Each row is a point on a tangle of strands that fork, close into loops and nearly touch. The rows are in no order.
(in the rows, 128 means zero)
Points whose rows are less than 98.3 apart are linked; no others are. Some points are linked to none.
k974: [149 108  90 142  78 121 137 137 117 135 115 120 150 106 160  92  81 162
 117 126  86 132 125 160 125 152 120 129 176 210 103 142 109 133]
k927: [ 96 162 101 178 152 114 110 153 131 145 154 131 105 100 174 128  77 116
 102 138 200 167 137 148 130 151 159 133 171 137 191 125 114 132]
k38: [110  60 112 187  82 103 119 102 125 116 148  85 167 107 182  88 202 132
 127 153 203 106 190 118 191 120 111  76 188  71 137 182 106 178]
k663: [134  99 156 132 144 136 129 130 174 132 143 125 137 157 108 135 180  89
 103 120  91 125 126 113 116 135 123 152  79 119 145 122 142 130]
k60: [113 111 150 176 122 128 111 128 147 132 154 116 103  91 140 110  64 104
 100 103 202 171 100 133 116 147 162 149 153 138 170 174 117 128]
k949: [143 183 112  72 138 134 142 102  89 151 133 110 139 122  68 110 117 142
 155 113  94 129  92 152 122 110 102 110  91 146  87 122 160 106]
k259: [149 133 107 118 135 116 120 150  88 144 118 151 130 144 148 121  87 146
 102 143 107 145 144 127  65 120 127 117 157 135 102  84 154 143]
k460: [134 113 110 150 126 122 123 117 120 148 135 116 126 109 133 103  70 120
 108 109 140 165 106 153 102 150 126 118 139 165 132 136 134 122]
k582: [158  99 113 151  69 144 129 143 122 129 128 137 168 114 142 103 111 140
 114 115 102 113 126 151 134 147 136 137 167 200 110 151 118 131]
k469: [ 91  97 121 153 144 157  93 145 164 110 132 145  85 155 178 145 178  97
 109 137 147 117 182 128 125 143 155 146 141  88 166 119  94 150]
k584: [169 133  95  93 131 127 128 134  77 150 110 113 159 134  94 112 111 149
 136 138  68 105 107 133 114 102  81 116 116 165  78  95 170 113]
k759: [148 119 101 136 107 124 129 130 103 148 119 117 137 112 139  88  62 145
 120 110 107 147 110 160 113 146 111 117 154 193 112 140 136 113]
k800: [129  86 172 148 149 132 124 134 166 110 144 133 120 173 104 139 205  83
 114 124 102  96 157  93 146 154 115 154  77 117 137 133 145 127]
k311: [119 143 127 108 168 106 137 116 143 145 135 112 123 159 117 127 108 129
 104 112 117 174 121 135  88 132 119 134  88 131 118 108 148 137]
k694: [173 125  92 104 127 125 124 145  73 150 111 133 153 139 112 101 103 154
 118 138  72 109 127 145  86 109  90 114 140 158  73  88 169 124]
k299: [129 154 184 116 118 149 163 104 156  86 174 113 148 122  58 166 116  97
 166  86 157 136  62 109 179 138 127 138  83 117 136 195 154 105]
k879: [148 136 132 109 136 134 140 107 144 137 139 107 164 120  83 143 146 113
 128 115  99 141  98 135 125 112 108 141  73 138 129 119 157 121]
k566: [150 166 125  70 162 114 137 112 103 142 133 118 132 153  78 135 146 154
 128 139  75 134 115 122  88  96 109 137  79 120  73  84 165 111]
k784: [127 113 140  97 158 113 138 121 156 131 118 113 127 171 110 150 178 123
 109 138  66 125 128 108 110 109 113 138  56 120 141 102 147 119]
k463: [ 89 107 112 153 119 144  98 136 157 107 121 141  90 139 189 161 187 130
 134 153 161  96 193 130 128 133 169 134 148  75 150 121  89 158]
k376: [117  75 133 183  83  99 112 115 127 123 112 132 125 119 185 123 205 166
 151 186 177  86 198 112 160  89 126 106 193  48 110 135 119 190]
k965: [126 128 120 121 144 112 130 117 127 155 136 118 133 128 123 114  88 126
 110 109 129 171 112 145  91 136 119 121 114 141 126 110 154 136]
k857: [105 122 101 157 139 138 111 139 127 126 141 135 117 118 184 140 125 115
  97 147 152 150 166 141 113 141 161 133 151 121 177 102 104 151]
k481: [164 102 161 102 148 132 142 109 138 104  93 155 154 123  79 174 209  99
 142 165  63  84 125  71 155 101 105 152  54 115 114  77 124 104]
k772: [105 144 106 133 143 112 123 152 112 123  90 186  78 156 188 174 150 159
 159 164 105  93 178 113  73 134 139 120 170 106 142  55 124 139]
k182: [ 90 157  93 147 142 115 131 139 112 129  91 171  80 140 192 174 154 169
 164 175 126  86 187 125  94 142 147 115 170 101 149  73 116 146]
k459: [155 121 121 108 102 150 142 140 110 156 104 112 155 109 107  99  55 148
 163  99 102 133  76 158 155 141  88 146 140 181 116 180 114  99]
k512: [140 165 163  92 133 140 160 101 181  97 170 118 138 119  59 164 144 102
 147  84 123 145  70 122 161 122 139 147  74 124 130 161 146  96]
k78: [113 120 142 170 139 155 111 138 145 111 183 129 111 109 176 112 152 105
  92 119 219 145 158 133 150 171 173 140 178 106 165 158  99 156]
k445: [173 125  85 111 119 121 115 153  80 144 107 141 142 143 134  99  86 171
 105 139  78 119 143 130  74 115 109 114 168 162  71  84 151 124]
k16: [175 110 160  96 129 141 137 119 111  99 101 163 183 121  68 175 191  94
 144 160  74  89 116  82 160  83 102 138  69 110  94  69 135 111]
k490: [143 178 114  92 137 133 141 119  87 162 118 120 127 120  79  76  73 147
 152 108  99 133  93 160 106 132 100 112 119 152  78 142 149 108]
k334: [147  93 166 101 149 121 140 101 165 103  80 156 111 148  84 166 212 107
 128 152  47  74 130  73 140  98 102 142  44 109 133  89 126 101]
k511: [123 159 144 124 148 121 156 109 121 154 123  85  96 110  92 106  51 131
 131  87 152 176  89 151  99 155 145 113  95 136 131 180 132 105]
k596: [122 101 168 178 116 141 119 136 139 110 174 126 120 102 142  96 104 111
  97  91 204 141 115 124 127 174 156 153 160 156 157 183 123 133]
k472: [153 136 108  88 100 149 143 135  91 152 103 119 159 113  96 101  80 143
 170 118  83 129  82 156 164 123  72 130 132 180  97 140 126 110]
k711: [136  91 153 181 108 145 137 128 123 106 167 123 140 116 136 109 128 108
 114  87 196 107 118 124 151 191 137 136 152 175 154 178 145 133]
k317: [112 131 132 102 164 107 124 145 136 130  74 180  75 197 143 164 156 134
 137 141  89 116 152 110  59 113 111 118 123 109 141  59 138 139]
k491: [105 131 139 172 138 110 118 130 134 147 145 100  89 100 148 112  41 109
 106 118 197 193  99 139 111 149 155 126 148 144 176 156 119 120]
k702: [ 95  55 116 179  87 115 123  96 149 117 153  80 153 107 199 111 217 129
 126 143 210 120 170 120 198 127 145  81 162  66 142 185 107 183]
k894: [130 146 183 126 111 156 147 118 140 109 161 116 154 117  70 145  92 107
 160  80 163 118  65 122 160 153 111 142 100 127 133 212 149  93]
k635: [136 190 128  61 114 158 155  95 112 123 138 102 129 100  60 142 113 124
 171 103 111 140  67 148 149 112 127 118  67 149 127 147 136  93]
k912: [144 110 123 171  55 136 125 140 120 110 141 136 152 107 165  75 111 145
 101 120 129 114 145 147 137 146 152 138 195 195 111 162  94 139]
k963: [114  44 113 189  62  85 124  99 119 116 123  82 161 113 178  93 207 140
 133 158 178  89 191 113 191 111 106  85 192  76 120 167 111 178]
k837: [ 94 100 135 161 146 148 102 141 167 108 163 138 100 139 178 129 180  93
 104 119 190 130 172 120 147 170 167 144 156  90 151 142  96 152]
k726: [148 166 105  86 119 140 145 133  83 151  99 123 143 123  87  88  72 155
 173 109  82 119  86 160 141 130  78 119 130 169  81 142 143 104]
k203: [128 145 139 190 110 142 110 141 136 124 172 116 125  80 181  73 109 142
  85 131 219 122 148 146 160 145 181 121 218 127 171 191  91 139]
k605: [ 65 153  86 160 142 121 126 132 147 142  84 142  82 128 203 176 172 176
 157 170 150  67 195 132 121 133 144 116 169  87 170  98  97 143]
k684: [122  53 131 181  69  91 126 109 107 107 109 113 140 121 170 106 202 161
 151 167 170  79 200 101 173  95 112  91 186  61 103 147 127 190]
k486: [113  83 133 145 131 144 114 142 146 124 119 139 109 154 159 147 173 102
 106 140 115 122 164 122  98 144 144 144 115 112 163 105 114 160]
k643: [ 94 172 124  97 188  93 121 152 158 142 121 163 102 194 146 161 103 127
 119 114 114 153 140 108  60 108 138 133 117 100 111  88 121 114]
k811: [ 98 138 106 166 149 136 104 148 138 136 147 125 121 100 178 139 115 119
  96 143 178 152 158 151 133 141 172 141 173 124 189 114  94 145]
k210: [138 135 170 124  98 159 134 127 133 119 142 128 161 120  82 124  76 117
 161  91 138 117  57 132 157 149 101 141 114 144 132 201 143  99]
k917: [148 161 124  64 152 114 146 100 108 107 117 114 147 130  61 164 172 127
 149 140  69 122 101 113 140  80 108 134  52 135  94  72 143 104]
k315: [111 145 135  79 184  91 130 148 155 129  97 165  88 215 141 158 136 136
 120 130  87 127 154 110  63 102 122 119 105  99 129  82 143 120]
k319: [115 175 103 142 152 110 112 158 118 158 145 161 111 119 151 122  44 131
 115 131 152 180 141 126  80 132 143 126 168 124 125  95 133 125]
k281: [136 104 157 100 160 112 135 113 165 114 103 132 105 174 100 155 203 111
 110 144  51  93 138  96 126 101 108 137  47 111 147 103 130 101]
k959: [155 177 117  71 159 125 136 114  93 155 134 116 130 133  78 115 116 155
 135 126  85 131 110 140  82  99 107 129  95 123  65  99 160 119]
k678: [ 91 102 120 158 106 137 107 123 156 119 104 149  84 130 188 164 198 165
 158 167 150  83 189 130 132 102 165 128 160  63 138 120  94 171]
k747: [104 168  99 168 143 103 108 158 112 146 147 139 112 103 162 122  54 125
 106 144 179 176 136 137 120 149 150 120 171 140 165 113 132 127]
k842: [ 88 108 121 159 148 145  95 139 162  99 161 122  96 143 192 137 194 115
 121 129 210 119 189 126 171 166 161 126 165  66 142 162  97 159]
k667: [171 116 111  93  82 160 134 162 113 145 105 135 182 118 102 118  98 138
 153 132  67 112  93 150 182 118  76 140 147 190  92 137 131 119]
k163: [162 121 174 101  96 150 150 108 105  61 122 159 174 142  60 153 149  63
 120 140 121 126  84  92 225 106 102 106  91 124  90  95 160 124]
k430: [147 116 137 116  98 151 149 154 110 146 101 109 155 114 108  98  40 147
 168 101 112 132  64 144 159 165  99 157 144 161 126 208  91  92]
k942: [131 138 144 129 128 135 134 116 114 153 115  97 124 105  96 104  45 133
 148  83 141 145  62 153 123 158 124 129 103 153 139 201 117  88]
k357: [107 171 124 124 167 110 119 151 131 166 141 144 107 124 125 116  56 127
 119 122 150 191 129 128  72 136 145 126 139 114 114 102 138 122]
k971: [ 99  97 135 169  95 112 114 113 152 139  97 147 119 120 187 136 197 174
 163 188 165  76 192 122 139  75 140 120 189  49 129 126 106 186]
k755: [140 170 131  64 116 151 138 101 124 110 133 117 153 103  52 149 143 108
 161 120  96 140  71 132 166  85 124 125  67 137 104 109 143 102]
k843: [141 114 150 144 103 142 130 125 134 145 130 114 144 111 104 109  64 119
 132  84 145 136  66 137 126 154 118 143 116 154 134 193 126 100]
k746: [171 126 103  89 120 132 125 126  86 142 105 121 186 129  80 140 144 130
 143 150  71 102  99 127 144  81  85 119  97 154  96  82 152 108]
k89: [ 96  98 122 129 148 120 109 133 148 120 115 135  99 174 156 152 154 102
 108 135 104 130 158 124  94 132 132 141 112 120 172  97 116 147]
k359: [107 165 117 103 178 108 120 157 138 152 128 158 114 160 137 142  89 129
 120 118 115 178 138 104  60 116 141 129 127 101 107  80 125 131]
k477: [130 146 152 104 147 137 152 106 184 130 161 112 140 128  77 146 156 107
 124  96 101 144  90 121 136 116 129 150  66 134 129 140 143 107]
k713: [127 149 136 188  90 132 113 147 128 116 156 125 121  86 182  62  91 157
  85 136 192 127 144 155 161 138 170 127 216 155 158 189  82 131]
k862: [120 135 121 158 132 112 125 128 111 157 130 117  97 108 132  95  35 125
 120 107 161 190 100 146  93 148 136 105 138 154 140 142 131 112]
k98: [135 190 131  80 147 146 163  96 115 131 137  88 107 102  65 124  93 138
 152  81 132 145  82 160 121 146 139 120  70 144 130 177 136  95]
k814: [147 164 119  53 119 134 144  99 108 106 123 112 151 115  53 166 163 109
 156 128  84 131  88 117 163  63 132 136  58 136  92  82 135 106]
k358: [130 176 137  94 161 126 160  98 129 144 129  87  96 111  79 123  82 139
 130  82 140 173  90 152 107 159 145 115  84 131 122 170 144 111]
k453: [169 123 124  95 109 144 126 123 106 121 107 128 183 114  74 148 144 100
 144 148  74 104  92 115 162  70  94 131  89 144 106  92 144 104]
k536: [115 147 135 175 138 151 107 140 145 122 171 131 123  92 186 102 134 133
  97 133 225 136 158 140 162 157 189 128 198 103 172 168  91 147]
k282: [124  84 170 125 149 124 119 126 179 117 124 151  91 177 102 149 212  95
 113 139  71  83 153  89 137 136 114 146  63  96 150 129 139 122]
k397: [149 172 131  64 163 101 146 105 112 121 125 109 119 150  78 150 175 151
 135 150  68 119 111 109 115  91 110 135  58 123  88  73 161 107]
k748: [177 118 149  79 106 148 126 119 105 100 111 163 187 118  63 161 149  87
 137 153  80 107  91  99 177  63 107 124  86 124  89  79 140 108]
k387: [ 85  82 115 169 126 126 115 108 162 104 160  93 118 129 191 127 216 125
 122 128 212 118 185 119 196 157 159  92 154  74 148 177 108 179]
k929: [ 99 121 124 117 170 108 126 132 146 136 126 122 119 168 147 145 128 114
 103 119 106 158 152 126  95 126 128 135  99 120 155  98 122 140]
k875: [152  97 147 169  85 152 128 146 123 116 153 140 162 113 132 103 123 115
 118  94 142 104 118 140 142 165 137 140 156 180 129 161 140 128]
k550: [107 131 101 144 148 117 121 146 105 122 118 145 111 143 183 161 122 137
 121 159 131 138 174 124  89 138 147 123 148 116 158  75 120 146]
k729: [107 132 119 114 158 107 122 158 125 125  77 185  82 176 171 169 147 149
 150 156  99 113 164 109  57 125 121 126 152 105 135  52 133 147]
k910: [120 129 104 131 147 117 120 148 105 131 131 152 126 142 165 137 100 136
 111 146 117 155 160 122  79 134 136 119 154 126 129  72 143 140]
k976: [130 126 131 174  61 122 134 151 130 108 136 120 132  83 175  56  83 165
 102 133 156 128 142 147 152 147 152 150 213 187 126 194  73 132]

How many points has the smallest loop of links through each point below? Write none if it is on no loop.
k89 | 17
k376 | 12
k663 | 5
k460 | 10

A piece is two or more points that can be reached from each other along the links. Count, over all rows, the pieces, the separate loops (a circle has one, a figure eight two, a Y none), the forks (points with three links) and the tips (points with one).
pieces | 3
loops | 4
forks | 6
tips | 4
